Each row is a point on a landscape with many valleys, with its height.
A ball rolls from a point to the lowest of its 3 nearest points, and stops where none of them is lower. Distance is the straight distance between rows; heights are no part of it.
zezof h=6.62: [106 157 126  97 114  93 135 143  82 112]
sezu h=5.68: [ 79 124 151 110 139  69 103 172 105 138]
bam h=3.95: [168 208 151 187 143 127 159 108 161 106]
nul h=2.45: [175  43 141 168  90 140  73 126 146 111]
Gel h=2.24: [155 188 109 112 138 119 117 130 106 109]
Buna h=4.59: [ 90  78 103 157  72  94 153 108 134 123]
mubu h=3.36: [ 71 106 101 133  91  92 134 127 121 125]
bapad h=4.09: [142 121  94  92 142 215 172  93 139 139]
dud h=6.36: [157 201 168 139 116  80 137 133 102 111]
dufot h=5.28: [180 173 138 137 186 146 110 140 154 132]
papus h=4.53: [105 132 152 107 141 115 144 166 107 145]
gasem h=1.37: [ 86  92 133 134 101 115 172 136 127 135]
nom h=5.50: [ 84 151 121 103 125  77  99 146  88 115]
bena h=0.63: [ 98  68 147 148 115 126 148 131 151 148]
pulo h=2.81: [171 199 116 135 141 117 123 118 122 105]
Sepo h=7.36: [156 160  86 100 176 168  92 124 133 137]
vulas h=1.20: [ 89 106  88 115 113 146 136  99 135 117]
nuseb h=5.95: [166 180 183 143 156  95 113 149 135 137]
fitu h=3.44: [103 141  93  98 138 138 111 124 114 128]
suz h=5.77: [175 157 137 114 178 162 113 147 138 145]
rap h=5.05: [125 148 163 108 144 113 142 159  95 141]
Sira h=4.55: [134 153 105  96 129 149 158 128 105 129]
kopi h=5.78: [ 94 143 178 115 113  62 152 173  76 125]
rulas h=3.76: [134 167 102  97 138 143 133 128 101 122]
tul h=6.92: [146 190 150 118 122  81 129 138  88 108]
zeza h=2.44: [118 154 102  98 145 120  98 135 113 124]
vumo h=3.91: [114 103 128 111 140 174 165 119 130 154]
burag h=1.11: [122  61 107 165  98 128 103  94 163 112]
liv h=1.89: [152  40 134 174 101 127  91 113 158 118]
Nased h=2.00: [192  49 163 164  61 137 114 136 114 116]
porif h=0.94: [109  94 105 130 105 161 172  99 143 125]
magav h=2.80: [140  61 141 171  64 114 156 120 136 128]
Rubi h=1.24: [180  60 151 170  58 129 136 128 119 112]
Bagep h=4.34: [123  63 109 171  55  85 129 101 134 109]
zafu h=1.51: [143 175 119 113 159 112  85 130 115 118]
nevo h=4.33: [118  60 141 144 138 179 144 110 171 139]
maz h=3.28: [165 216 122 170 134 110 119 106 152  96]
Boseg h=0.58: [130  75 102 157  86 150 148  81 152  99]
fipit h=5.37: [137 132 122 101 179 177 108 133 139 156]
puvu h=3.56: [ 98 120 129 104 154 126  97 139 126 143]
zufa h=5.54: [146 170 172 117 145 108 136 160 100 138]
nenun h=4.43: [112  99 122 111 158 185 129 117 154 159]
sal h=1.99: [111 109  85 105 137 199 126  80 149 126]
bomum h=6.47: [125 134  85  99 164 182 100 113 143 151]
minaz h=1.84: [129  49 155 172 104 124 122 122 165 134]
nef h=3.52: [160 200 144 170 148  95  75 114 160 112]
Lum h=3.68: [188 187 139 123 151 140 147 138 125 120]
funi h=5.93: [164 187 179 138 141  92 130 149 124 127]
pog h=4.54: [ 66 123 103 112 115  83 114 142 111 117]
derip h=4.24: [112  81 133 127 142 182 153 116 155 150]
Figer h=0.56: [ 84  92  92 132 117 136 115 107 144 131]
Pelad h=6.29: [160 151 138 106 174 158 133 147 123 151]
salod h=2.12: [ 78 110 120 116  99 107 167 133 110 130]
Ramo h=5.41: [ 59  98 129 131 121  76 102 163 127 145]
Lapit h=2.73: [106 128 102  99 122 155 162 116 115 137]
nono h=5.79: [108 156 178 118 142  64  87 169  97 129]
sibu h=5.15: [143 151  72  90 146 193 144 100 127 135]
las h=4.46: [190 196 153 151 158 136 147 132 150 115]
tud h=1.13: [ 84  83 142 131 131 127 144 145 142 153]

For each start below, name the point where the ball stops.
Lapit => Figer
Bagep => Boseg
Buna => bena
Ramo => bena
pog => bena
liv => Boseg
dufot => zafu
funi => zafu

For each start below, name every point that the ball comes to, in order.
vumo => Lapit, vulas, Figer
nef => pulo, Gel, zafu
maz => pulo, Gel, zafu
bam => pulo, Gel, zafu
zezof => rap, papus, puvu, zeza, zafu
sezu => Ramo, mubu, salod, gasem, bena
